Points on a hilly landscape, in no order, each with its height.
From any point a climber steps to the highest of the 2 points nearest to it. It stops when none of these is higher. Distance is the straight distance between rows; heights are no part of it.
(1474): [136 118 105 121 104 140 118 110  87 140 126 125 158 125 157 142 129 149
 104 126 144 133  88 131 117 119 101 133  84 130 113 108 185 115 141  58
  85 139 169 130 152]  height 597
(414): [103 159 103 150  80 101 109 108 123 150 136  91 104 136  81 149 132 115
 132 145 157 171 136 130  89 121 140 183 114 106 162 128 118 115 137 182
 151 104 124 129 129]  height 445
(422): [141 133 141 120 143 103 135 149 158 163 118 175 138 165 123 109 153  90
 134 103 109 184 173 147 150  81  87 139 107 137 102  84 111 132 100 142
 108 142 137 118 129]  height 104
(258): [ 61 130 166 133 186 123 148 149 157 113 149 119  94 126 102 109 128  89
 106 131 104  96 167 102 151 154 134 128 178 103 106 138  79 133 104 161
 143 136 134 152 148]  height 426
(1299): [ 81 122 134 109 167 110 154 163 143 122 137 136 126 146 107 126 124 125
 123 138 125 100 137 115 161 128 130 108 154 123 120 137  64 118 124 149
 153 142 111 108 130]  height 469
(413): [133 126 156 131  95 117  85 124 116 116  97 165 118 166 144  90 112 115
 121 146 117 122 157 113 130 140 161 126 153 124 151  98 106 158 155 162
 157 113 126  98 113]  height 571
(1316): [125 163  88 130  95 121  79 119  92 121 112 139 112 143 116 139 120 113
 151 129 165 155 147 136  82 113 123 137  84 139 138 152 158 142 104 157
 131 109 117 106 146]  height 397
(1142): [ 95 142 159 145 186 101 107 147 148 133 161 103 114 146 126 149  85  96
  87  83 101 130 115 136 156 100 149 170 134 116 102 142 140  93 104 129
 126 191 128 119 113]  height 480
(748): [ 81 127 120 166 182 167 110 143 130 108 130 146 145 104 128 126 114 140
 132 124 131 111 148 103  77 122 147 126 117 113 119 207 144 131  83 139
 110  99 138 156 178]  height 783
(1431): [128 124 165 132  88  97  81 122 114 149 101 144 120 146 112  90 159  49
 120 127 102 146 156 107 142 151 118 190 164 143 129  60 116 143 166 128
 133 140 141  98 112]  height 666
(554): [116 137 163 101 136 127 134 121 108 152 151 107 120 112 144 104 125  70
 125  89 107 151 132 138 170 126  83 142 131 124  96 100 146 125 107  93
  87 182 147 162 124]  height 205
(896): [121 136 136 151 146 210 133 122  65  93  92 150 157 119 187 132 136 179
 138 123 151 100 136  99 102 139 106  49 135 162 118 128 110 146 121 163
 132  91 111 145 134]  height 589
(484): [109 137 122 143 164 170 163 159  79 119 100 150 168 162 142 157 147 153
 133 137 132  87 132 104  98 120  85  79 114 171 113 120 102 116 121 158
 124  83 108 114 154]  height 545
(134): [146 119 141 119 138  64  86 141 138 125 158 114 114 113 124 150 117 138
  91 120 138 119  82 124 180 119 169 146 107 135 142 132 136  80 139  94
 136 234 110 135  80]  height 550
(1164): [168 129 119 109 123  85 113 147 140 129 133 150 163 173 146 139 125 162
 111 160 127 111 101 141  95 121 165 142 117 142 165 116 112  99 157 118
 183 104 140  44 119]  height 427
(507): [124 113 103 101 149 101 125 137 199 122 160 119  90 115  72 141  89 115
  94 113 120 122 103 127 135 106 158 178 142 110 139 172 142 112 142 145
 172 148 111  74  90]  height 281
(486): [101 145 139  99 156  87 126 148 101 137 137 127 129 129 129 158 130 115
  78 130 136 100  99 104 153 139 127 105 140 156 113  83  98  75 131 117
 150 192  91  95 109]  height 329
(149): [135 118 166 121 136 138 145 118 188 130 175 115  92 106 131 100 111 118
 111 104  93 107 133 151 161 125 165 154 150 101 129 147 123 123 103 113
 141 148 141 152 109]  height 333
(276): [164 139 101  89 123 164 193 119 134 135 151  88 111  75 109 147 129 161
 145 127 130  91  97 103 116 148 135 116 152 136 135 132  74 115 124 150
 168 121  93 120 113]  height 821
(1024): [128 144 115  76 144 160 175 139 104 125 146 100 125 115 100 152 133 126
 148  97 166 137 159 125 144 100  87  77 119 135 115 167  93 114  79 143
  95 143 102 165 146]  height 237
(961): [109 118 137 174 121 153 177 105 123 154 128 159 133 145 147 101 146 129
 121 164 121 139 120 117 110 141 113 141 141  98 111 101  94 145 135 157
 154  64 133 122 147]  height 315
(1228): [122 178 111 184 129  95 106 105 120 163 129 102 115 138 118 149 119 102
 109 113 149 196 137 153  86  97 137 167  82 119 136  95 137  90  95 176
 152 130 115 134 137]  height 408
(1176): [110 140 126  80 103 149 121 105 104 146 163  84 106 105 126 109 123  86
 116 102 123 102 130 117 138 171 101 147 140 118 104  83 122 129 124 106
 124 155 146 135 115]  height 181
(489): [186 144  85 110  60 141 120 113 152 124 108 144 149 122 132 144 145 159
 166 133 140 173 119 172  83 104 137 133 107 122 190 148 177 157 146 131
 134  81 138  84 124]  height 429
(711): [140 112 118 105  84 129 101 150 133  99 111  98 130 137 109 109 112 176
 155 147 119  83 136 128 125 144 192 150 138 130 176 149  93 141 148 139
 140  95 133 112 140]  height 373
(403): [ 95 128 140 188 163 138 104 106 122 125 130 129 128 125 154 128 109 113
  60 118 108 128 102 127 100 133 159 164 128 101 126 129 192 108 117 109
 133 122 145 125 143]  height 407
(364): [128 152 123 154  88 121 170  92  68 147 102 148 138 138 148 152 159 144
 123 137 159 183 107 132 125 105  61  87 108 148 125  85 132 111 153 125
 113 105 113 123 110]  height 60
(5): [131 173 108 120 120 105 144  98 147 152 142 108  96 117 100 154 109 112
 134  97 152 196 137 156 128  92 133 136 112 117 137 127 124 102 101 162
 121 156 102 133 108]  height 360
(183): [128 108 109 134 118 144 151 128  91 108  83  83 138 108 132 148 137 164
 192 133 141 115  94  95 113 163 132  98 143 154 169 169 130 157 169 153
 104  74 156 153 160]  height 924
(461): [122 134 173 176 102 103 115 118 126 125 118 139  98 129 160 111 143 133
 147 142 136 159 159 131 179 133 175  90 126 115 154 134 143 156 136 136
  99 154 118 212 125]  height 696
(477): [116 114 152 168 155  85 157 109 152 145 144 146 105 102 140 102 156 129
 100 161 130  85 119 102 155 154 168 121 149 100 127  83  92 110 142 118
 190 149 119 144  79]  height 231
(1322): [194 122 114 168 127 165 163  85 192 131 151 156  89  98 134 132 108 177
  99 138 123 151 132 156  96 122 162 140 134 107 138 117 131 122 113 173
 202  91  79 135  82]  height 240
(790): [157 124  89  99 121 168 195 120 122 136 166 117 123 103 111 160 108 134
 106 116 106  89  85 112  76 126 101 154 132 153 100 122 128 121 141 115
 169 103 117  53 132]  height 611
(1169): [133 161 110 118  95  69  47 169  85  95 102 143 127 165 102 149 113 123
 129 140 132 145 158 125  81 101 133 153  96 166 152 136 135 126 115 147
 144 134 127  59 139]  height 376
(180): [137 132 131 132 106 116  72 111 138 128 132 125 119 142 129  98 118  77
 146  95 116 159 154 147 116 103 140 189 106 116 137 142 179 148 115 118
 102 130 152 120 132]  height 279
(846): [153 130  80 138 138 168 209  98 148 137 153 137 104  87  92 148 110 152
 121 131 114 136  95 113  81 108 108 137 149 117 104 147 108 124 131 163
 163  80  93  74 124]  height 673
(463): [182 141 113  97  67 133  99 105 154 141 138 133 140 141 134 104 139 142
 167 137 136 156 153 178 118 107 153 148  96 102 180 132 135 141 127 121
 124 112 139 130 123]  height 477
(836): [134 123 113 110 124 162  62 132 139 110 138 131 130 133 143 105 105 116
 136  96 133 102 160 146  99 120 162 155 103 119 132 181 171 140  89 107
 114 123 140 124 152]  height 312
(1258): [153 109 142 181 164 123 171  98 178 148 166 156 107 117 144 109 127 139
  98 145  93 113 127 133 129 143 172 159 145  82 120  97 112 114 125 135
 196 108 116 123 102]  height 247
(285): [ 92 127 140 154 127 192  93 141  80  84 100 164 105 127 170 116 119 137
 124 122 154 133 157 105 102 141  94  75 123 146 115 148 124 171 107 201
 149 106 104 176 141]  height 631
(1064): [146 131 116 134  88 161 106  99 111 157 123 158 172 131 182 101 147 147
 133 139 132 136 132 147  89 134 106 141  82 115 125  99 165 134 123  72
 104  90 182 112 152]  height 561
(1192): [143 108 126 100 172 102 207 141 165 125 136 109 126  96 103 142 157 162
 173 126 144 116  94 135 181 110 130  86 149 121 144 170  75 114 139 123
 125 138 105 140 103]  height 430
(1072): [172  79 115 130  96 128 112 114 176 104 103 133 157 102 132 105 164 184
 134 163 125 131  86 157 140 171 156 128 143 106 165 139 174 157 156  83
 137 102 138 131 123]  height 459
(889): [115 125 131  87 108  64 124 131 108 135 144  80 106  86 112 143 132 119
 126 125 147 124  81 120 185 152 131 127 131 140 132 128 112 102 165  88
 111 209 114 145 106]  height 570
(801): [105 134 111 161 131 131 122 133 121  93  78 172 141 120 144 135 129 144
 139 130 149 161 128 134 114 125 138  85 126  95 145 167 163 158 136 144
 116 115 132  97 127]  height 509
(19): [135 128 119 123 149 151 145 139 102  93  90 143 154 119 143 135 123 169
 140 120 149 101 113 107 134 126 155  68 132 139 146 170 134 136 142 134
 114 126 106 118 147]  height 547
(710): [171 147 102  75 107 201 168 103 117 159 173 107 131  92 134 129 105 135
 106 110 113  99 121 124  81 147  99 143 128 144  83  79 119 111 120  96
 148 125 110  96 118]  height 568
(154): [143 138 152 124 127 132 104 108 128 139 143 106 110 119 131 113 101  70
 144  67 113 162 130 172 140  86 117 168 115 110 129 159 200 140  91 104
  71 153 131 167 126]  height 246
(979): [ 98 120 157 132 118 134  80 127 111 146 191  63 130 125 139 137 108 121
 133 116 108  84 107 134 164 152 142 177 126 114 112 124 150 104 104  99
  95 177 202 216 143]  height 634
(174): [198 126 121  84  96 160 116 151 159  89 128 124 135 138 128 116 117 183
 173 133 127  96 151 143 126 109 201 115 137 129 182 174  86 145 113 159
 143 107 117 108 128]  height 336
(631): [115 126 147 100 126 150 145 153  98 140 115 130 142 160 146 129 158 121
 111 162 115  78 144 107 136 186  97 101 141 136 107  28  62 111 134 145
 159 120 135 122 139]  height 716
(954): [192 132 132 100  82 120  95 117 148 111 115 177 135 144 149  85 122 118
 145 131 120 149 144 149 126 108 161 124 141 120 168 115 129 165 157 131
 133 120 135  88  99]  height 530
(1070): [184 153  84  88  84 208 174  89  94 156 168 110 113  88 124 122 123 122
 147 110 130 120 152 133  78 136  93 140 125 136 100 109 102 143  93 150
 142  93 113 133 131]  height 511
(223): [223 114 108 121 103 157 135  83 198 126 161 136 112 100 123 106 112 140
  92 126  98 131 114 168 104 132 154 166 131 107 159 117 153 141 103 124
 167 111  88 107 100]  height 233
(764): [ 66  96 150 148 134  87  49 182 103 119  87 139 150 175 121 101 139 113
 131 158  98 113 165 109 149 145 129 150 119 128 115 122 106 121 140 120
 103 144 148 136 165]  height 307
(129): [ 94 122 113 134 139 158  82 167  98  76 102 152 102 157 113 149 128 104
 150 141 154 122 167 116  98 138  67 100 112 137 109 159 101 142 103 209
 151  95 105 185 156]  height 669
(1031): [129 148 109 105 130  77 163 142 191 151 142 132 119 143  90 147 120 161
 169 137 140 165 147 155 146  93 122 122 136 132 140 128  65 126 142 193
 168 120 123 108  86]  height 662
(383): [179 102 127  97  98 107 151 141 152 127 121 142 164 154 157 108 151 157
 167 152 122 103 108 144 150 130 148 121 122 135 171 125 117 138 174  89
 131 110 145  98 122]  height 749
(595): [131 151 114 174  94 112 139  88  74 138  82 145 138 122 145 155 155 145
  90 150 169 158  80 110  89 131 112 110 112 129 139 105 167 106 158 108
 140  94 134  88 124]  height 44
(932): [ 60  88 159 186 139  70  77 157 102 148 126 108 146 155 127 110 142  96
 120 160 105 150 109  97 145 168 123 165 125 114 103 126 120 118 156 105
  84 129 178 161 186]  height 275
(365): [105 100 121  97 159 122 156 145 115 122 146 118 132 108 113 155 115 128
  88 116 133  65  64  92 140 140 115 112 152 144 107 137 117 105 157  96
 142 175 104  95 105]  height 313
(928): [113 115 114 103 142  83 204 151 168 134 133 136 132 141 101 137 148 122
 166 133 130 155 113 137 169  85 105 110 133 133 135 160 106 140 154 112
 108 133 128 120 127]  height 478
(833): [146 153 127 122 112 123 159  85 126 134 135 121  97 104 114 125 122  90
 136 104 145 181 131 147 153  97 125 109 130 115 142 125 157 134 129 119
  91 167  91 164  89]  height 314
(295): [ 72 162 135 190 126  88  98 116 153 150 135  81  90 136  83 129 129  99
 149 154 124 194 161 131 111 124 127 194 129 102 141 124 108 119 126 197
 146 104 142 166 127]  height 488
(317): [ 91 115 132 117 122 118  74 144  79 125 126  90 128 130 113 118 117  98
 152 141 146 103 149 127 127 161 127 131 113 139 109 146 127 139 123 107
  90 143 141 189 170]  height 227
(291): [176  91 107 121 138 126 217 125 163 136 151 123 151 106 116 135 156 171
 139 146 103  99  66 137 120 132  96 148 124 144 131 140 110 116 158  96
 163  90 123  83 115]  height 846
(1329): [102 139 130 157 178 140 116 132 119  91  90 174 125 140 128 119 100 100
 109 100 137 145 158 126 136 100 132  84 132 114 106 172 173 156 111 151
  86 130 122 116 133]  height 461
(1054): [111 105 132 107 150 176 163 128  88 139 133 122 146 127 150 143 124 123
 104 131 131  77 106 102 121 152  94 100 143 148  84  86 132 125 159  79
 105 119 134 133 142]  height 787
(712): [135 115 108 104  97 122 177 114 102 130 116  64 122 101 107 162 145 149
 170 133 157 110  82 120 139 154 133 112 143 157 167 145 115 130 169 119
 113 115 128 162 150]  height 884
(976): [159 123 103  99 117 171 133 123 147 116 127 152 149 111 137 112 118 151
 130 115 125 127 124 143 105 104 140 128 113 125 142 169 158 145 109 109
 112 109 126  83 146]  height 350
(268): [100 141 117 113 164 107 133 185 114 133 115 155 165 180 119 176 122 144
 104 130 117  97 136 119 100 104 107 102 104 174 121 111 105 105 125 157
 152 104 108  65 158]  height 500
(1362): [170 122 109 112 129 131 117 103 187 124 165 133 109 115 109 140  83 142
  71 113 118 121  97 149 101 103 167 173 117 117 146 136 168  96 112 126
 185 128  95  70 100]  height 258
(481): [172 124 123 111 110 115 147 146 130 101  94 115 179 132 163 139 150 178
 194 131 133 118 120 140 141 159 150  87 115 160 192 162 136 131 160 105
 102 101 162 116 143]  height 709
(581): [121 124 144 115 117 147 121 105 128 140 151 111 101 126 113  86 101  64
 116 111  81 107 132 122 114 169 119 197 163 110 107 100 121 152 134 134
 155 122 144  99 118]  height 165
(362): [128 149 135 118 131  58 156 129  96 150 115 124 133 135 133 162 151 150
 129 147 159 150  93 127 155 122 131  86 110 149 135  91  89  90 139 130
 148 171  85 131  97]  height 347
(567): [136 144 145 146 166  84 157 126 111 124  97 164 134 133 141 131 142 137
 112 124 151 175 119 129 178  93 128  67 114 146 115 111 113 113 140 116
 102 178  85 141 106]  height 371
(1325): [137 120 126 147 100 140 115 104  80 134 107  95 146 107 154 146 140 152
  71 159 163 105  76 110 100 168 153 125 122 120 140 102 172 105 173  77
 145 113 144 125 135]  height 35
(456): [119 145 126  90 130 139 169 118 119 123 144 101  98  84 100 128 112 101
 124  89 155 133 135 127 165 113 107  90 129 113 117 159 129 118  92 104
  76 188  97 167 114]  height 278
(219): [118 138 143 105  87 116 113 138 103 150 101 128 118 138 113 110 166  81
 119 150 100 111 137 103 132 179  85 153 155 138 103  23  76 125 146 144
 168 131 139  99 115]  height 695
(920): [ 95 133 134 109 144 146 117 142  75 145 126 112 151 157 144 137 141 113
 105 141 133  81 148 115 126 151 102 111 110 147 106  75 108 101 120 114
 115 139 120 151 166]  height 748
(1394): [ 94 104 107  92 153  79 147 153 148 118 151 118  95 103  79 153 129 118
 109 124 123  84  75  93 140 129 128 148 164 131 128 156 116 113 170 121
 186 165 115  63  81]  height 301
(169): [ 85 110 129 112 132 173  19 167 106 113 135 110 169 147 141 132  90 138
 134 136 126  38 160 119 105 172 162 133 132 156 122 157 141 152 128 103
 113 126 143 130 142]  height 747
(1226): [104 145 123 142 145  74 195 158 146 145 111 157 130 151 104 170 162 135
 164 138 130 203 131 137 144  67  60 100 126 149 107 133 100 143 141 164
 111 131 120 120 133]  height 566
(929): [ 76 135 166 156 158 118  77 176 100  97 104 140 129 170 132 127 138 122
 114 153 118  95 181 115 154 142 143  88 126 129 109 123 105 119 105 152
 109 141 114 175 167]  height 338
(15): [143 109 134 134 173  95 182 125 169 110 113 151 125 112 124 127 143 156
 134 132 162 132 110 144 193  85 149  67 114 123 141 154 110 113 141 108
 112 163  88 161  86]  height 401
(974): [162 125 143 144  87 165 152  87 149 115 131 138 105  97 160 104 145 159
 141 132 139 135 164 142 156 126 153  75 137 112 155 130 153 161 110 114
  97 124 120 205 121]  height 771
(1059): [104 124 156 112 123 156 129 127  97 147 119 120 108 128 136  99 159  73
 141 131 123 105 174 112 146 176  72 113 132 120  87  62  97 151 101 129
 111 122 154 194 152]  height 259
(901): [147 127 133  98 149 120 158 145 126 104 121 146 124 147 125 132 120 159
 134 112 154 104 141 124 149 107 161  67 147 138 144 141  79 136 128 166
 148 139  93 132 102]  height 510
(1415): [145 141 134 131 142 120 147 116 149 159 142 154 126 153 141 107 124 113
  97 116 120 145 150 152 133 105 136 138 108 114 118  87 103 107 106 128
 150 131 126 111 114]  height 106
(306): [132 145 124 176 126 174 183  94 118 126 123 169 134 137 148 118 143 165
 132 137 142 175 131 148 114  84  75  85 113 120 112 119 116 110 137 144
 111  74 117 115 115]  height 92
(591): [ 91 122 132 151 142 194  58 146 121 126 122 137 166 102 173 134 121 149
 136 131 129  62 163 107  66 189 177 119 124 125 116 159 163 146  93  86
 118 115 154 145 156]  height 799
(1284): [133  99 149 149 128 144 142 104 161 119 126 139 125 106 154  98 135 153
 115 117 122 138 123 148 160 122 141 116 121 104 147 137 171 126 109  74
  79 131 134 173 133]  height 861
(1429): [126 129 148 147 191  83 130 131 171 123 139 128 115 117 125 128 106 140
  77 103 140 118 109 136 171  97 188 125 122 124 124 138 139  89 117 110
 127 196  96 141  97]  height 523
(1269): [106 102 139 130 109 146  24 150 101 142 173  99 144 163 135 140  81 137
 142 132 122  62 131 127 139 158 148 179 120 127 109 150 159 122 118  92
  77 148 199 192 134]  height 679
(1481): [110 155 109 119  94  73 150 150 124 127 110 134 117 143  80 170 159 101
 173 127 127 219 142 130 142  78  67 110 135 166 125 124 126 160 168 174
 117 157 102 134 109]  height 658
(796): [ 66 116 147 173 152  54 114 156 118 135 110 112 121 130  92 132 145  82
 144 156 122 189 123 109 153 143 109 150 125 112 111 142 110 138 144 128
  79 132 140 170 184]  height 239
(440): [177 113 115  81  82 151  72 139 123 107 128 125 182 123 166 167 120 194
 125 141 142 106  74 140 139 152 122 132 107 134 151 133 206 126 139  70
 107 152 188  97 136]  height 649
(1479): [134 150 174 114 148 127 141 117 168 132 162  76  89 113 118 122 109  86
 135  71 100 140 146 171 165  99 147 151 143 105 136 162 162 127  80 117
 116 179 120 173 109]  height 289
(1000): [102 107 123 109  96 128   4 174  77 110 149 106 158 171 124 152  85 143
 154 150 126  67 143 116 111 159 120 181 122 163 109 141 160 136 147  86
 106 138 183 132 140]  height 712
(1101): [ 80 132  97 133 159 150 101 164  95  86 112 134 126 137 104 146 113 119
 135 135 149 111 142  97  88 126 124 112 136 147 121 186 125 152 111 180
 125  89 112 129 170]  height 713
(1002): [ 73 116 137 166 182 182  72 140 123 130 150 145 172 122 162 136  99 130
 114 118 118  82 130 115  88 149 132 132 107 122 100 199 177 124  91  85
  94 119 159 152 164]  height 857
(1126): [137 146 112 101 121  60 141 160 183 145 128 155 117 140  73 147 138 119
 172 124 136 193 160 144 152  82 101 109 157 158 129 114  98 155 176 189
 149 170 111 104  56]  height 763
(1330): [169 117 103  88  73 103 102 151 131 112 119  88 170 138 154 165 137 180
 170 124 128 122  98 154 118 145 138 138  86 161 187 160 172 137 159  75
 108 120 186  95 165]  height 672
(444): [163  77 136 162 136 113 138 103 186 107 115 168 126 102 133  95 153 148
 119 158 120 115 106 136 158 140 162 115 146  94 154 146 157 153 154 105
 144 123 112 139  80]  height 433
(1320): [164 136  85  91  85 109 152 115 131 131 135 135 128 137 115 152 124 141
 132 120 136 151 107 155 100  84 116 130 110 153 163 134 155 142 139 114
 139 118 122  74 126]  height 392
(820): [131 100 135 166 127 132 141  77 144 135 132 134 130 103 137 118 138 138
  89 130 134 142  70 129 153 133 120 151 130 105 127 128 171 103 141  60
 117 133 139 142 118]  height 929
(906): [176 110 108 126 102 181 151 122 135 137 108 128 178 124 168 119 146 175
 152 150 112 121 105 128  90 140 105 138 110 137 118 114 153 138 152  72
 117  59 174  90 159]  height 522
(476): [116 121 118  99 147 172 166 143  79 133 130  86 143 126 130 176 119 127
 139 130 113  71 115  76  84 166  88 124 154 187  99  96 132 143 167 110
 133 102 139 101 151]  height 824
(113): [164 108  92  86  95 132 161 108 165 115 133  49 113  72  90 164 143 174
 147 130 146  93  66 114 133 153 153 139 141 149 167 147 125 116 141 123
 162 124  96 141 130]  height 856
(936): [118 115 105 147 154 162 166 134  80 114 103  90 160 121 129 163 137 138
 164 126 128  82 108  58  70 161 105 106 142 183 129 141 129 149 158 144
 106  67 146 124 181]  height 870
(1007): [128 149 174 115 169 118 126 142 153 161 125 135 122 141 131  99 141  66
 130  71  88 169 161 155 175  94  96 152 148 132  94  92 127 116  90 123
 102 185 127 132 112]  height 161
(401): [165  96 118 106 114 167 119 122 118 107  96 131 174 106 169 152 131 185
 126 119 144 120  89 131 114 148 108  98 125 147 126 122 210 130 150  32
  75 119 166  98 130]  height 627
(1231): [124 136 114 107 130 155 173 137 120 130 131 141 126 140 113 141 138 135
 143 113 150 169 167 145 133  92  59  90 123 130 105 130  81 127  95 197
 134 109 108 148 117]  height 180
(314): [127 146 121 148 143 150 140 130 117 135 112 169 146 167 157 114 133 144
 143 131 144 173 169 141 121  87  95 100  89 120 116 136 115 124  91 164
 117  95 129 142 146]  height 133
(345): [ 97 142 145 192 135 115 134  92 116 162 108 158 121 153 142 106 147  84
  94 137 113 163 128 115 117 120  88 158 126 108 105  73 132 124 124 149
 140  93 138 110 139]  height 343
(844): [122 109 116 135 129 105 178 100 140 147 136 113 131 104 119 139 164 137
 108 144 144 121  67 117 136 134 109 142 136 119 128 113 120 107 167  78
 151 125 126 113  99]  height 888
(473): [100 126 141  99 111 113 114 133 114 131 172  64 102  97 118 131 115 129
 117 117 131 105 122 128 174 159 155 135 123 122 128 140 124 102 125  88
  98 203 139 190 133]  height 592
(185): [100 162 130 154 133  85 125 131 203 158 148 109 108 153  71 129 113 128
 158 147 128 189 180 151 132 105 142 159 135 120 120 122  74 122 135 223
 159 121 143 141  95]  height 565
(1450): [155 145 139 121 137 170 159 109 135 147 159 137 103 130 145  97 104  70
 103  93  85 125 160 144 106 130 110 161 135 104  91  93 123 129  81 149
 159 117 116 107 113]  height 139
(267): [170 143  93 120 102 210 131  84  98 132 144 141 124 116 138 105 127 115
 161 116 156 127 153 137  74 126 107 129 102 132 108 142 140 151  70 147
 123  78 124 160 144]  height 457
(982): [ 99 129 133 135 186  96  90 169 119  98 110 146 121 149 110 131 115  68
 127 105 118 152 159 119 149 100 119 113 109 128  93 175 152 144 108 133
  61 162 116 138 168]  height 409
(467): [152 120 127 194 142 173 179  99 174 135 156 166 101 111 137  97 124 153
 120 167 113 158 129 126 100 123 139 140 150  88 123 132 105 145 132 169
 170  76 120 136 115]  height 280
(506): [ 93 108 131 148 102  75  77 142  75 122 100  93 112 121  98 126 124  86
 132 145 137 157 113 105 140 158 131 127 135 122 124 151 152 160 169 109
  75 144 127 160 158]  height 209
(830): [ 92 138 147 135 165 107 113 138 123 104 118 116  82 129  94 119 109  67
 130 109 123 151 162 127 150 116 108 134 146 115 105 151 128 153 105 169
 102 150 112 158 144]  height 367
(898): [126 133 135 109 155  76 103 170 140 129 115 166 155 178 121 142 110 142
  96 137 117 121 139 127 111  93 152 134 124 152 129 114  94 101 137 144
 171 139 123  44 123]  height 458
(1009): [ 91 147 152 122 159 145 162 129 119 152 133 128 112 119 142 101 160  95
 108 123 101 111 155 116 164 165  93  92 152 118  94  70  83 107  88 140
 142 147 129 166 124]  height 282
(1199): [115 142 145 140 155  91  88 165 111  97  77 164 136 159 151 122 126 134
 122 149 139 136 154 123 163 119 176  69 124 132 130 140 116 127 133 146
 119 161 116 121 135]  height 366
(115): [147 121 140 156 155  97 124 136 182 116  91 190 140 144 155  96 133 151
 132 148 139 140 137 145 169 110 185  85 133 108 147 145 134 143 141 123
 123 141 128 103 100]  height 399
(531): [ 93 116 182 141 206 134 165 139 191 126 180 127  99 119 129  89 114  96
 108 112  65  90 145 122 173 145 146 153 194  91 102 145 100 128 108 126
 155 143 155 148 118]  height 380
(728): [115 157 139 207 131 142 121  84 111 149 112 155 129 142 175 114 132 128
  89 125 125 158 133 138  88 116 134 147 103  95 134  93 167 102 100 136
 141  88 144 119 133]  height 374
(1022): [100 128 141 142 172 158 107 126 142 126 181 123 121 139 131 141  70 112
  69  90  89  87 101 127 114 115 151 181 139 107 107 140 168 107 108 142
 136 148 132 105 121]  height 440
(1003): [160 122  95 133 140 180 167 106 170 132 161 108 104  75  95 135 110 165
 105 120 114 109  99 113  94 130 167 147 147 119 128 156  95 120  90 158
 173 115  85 123 130]  height 759
(621): [113  95 136  99  96 119 127 128  93 134 108  94 127 143 124 120 153  97
 164 140 142 119 143 119 140 164  94 121 136 138 116  82 105 160 152 108
  97 116 162 168 158]  height 244
(335): [164 151 168 138 101  91  80 117 134 114 116 150 116 131 137 104 130 119
 141 127 146 176 166 150 164 106 190 114 146 129 176 110 140 144 146 143
 125 169 107 161  78]  height 637
(650): [129 151 103 154  96 154  95  80  87 128 115 132 112 120 132 113 113  89
 157 112 162 157 148 141  84 126 108 136  91 124 119 141 181 144  82 125
 108 102 132 167 144]  height 420
(685): [ 98 142 148 111 166 140 160 150 127 115 116 141 106 125 106 105 140  70
 115 112 118 136 171 115 166 118  63  84 151 102  91 127  89 132  83 166
 109 154 116 156 136]  height 321
(1057): [202  87  98 135  87 162 132 115 179 125 102 121 189 100 158 114 161 206
 147 160  95 140  81 139 103 179 127 162 131 130 148 145 167 150 145  84
 139  60 162  91 156]  height 489
(1274): [119 121 129 108  91 106  87 162 122 130 129 116 151 167 127 130 129 144
 135 149 119  97 123 128 116 136 150 166 115 141 140 132 119 126 153 110
 135 111 163  77 153]  height 400
(563): [145 135 183 131  77  82  66 124  98 136  96 137 128 144 121  94 152  98
 129 149 122 169 163 122 154 139 165 158 155 147 165  74 111 131 154 126
 126 159 123 138  78]  height 620

Where does a climber stop that starts at each point below?
(317) | (19)
(1320) | (183)
(345) | (1002)
(711) | (1002)
(796) | (383)
(306) | (1126)
(1316) | (183)
(223) | (1126)

Call two points neighbours if one is among the 2 nearest of the other. Go from one point of each pair to the other, from neighbour to neighbour, staying as high as possible. Name the lowest point that can't be avoided.
(1126) / (19) | (223)
(19) / (1002) | (174)
(820) / (183) | (563)
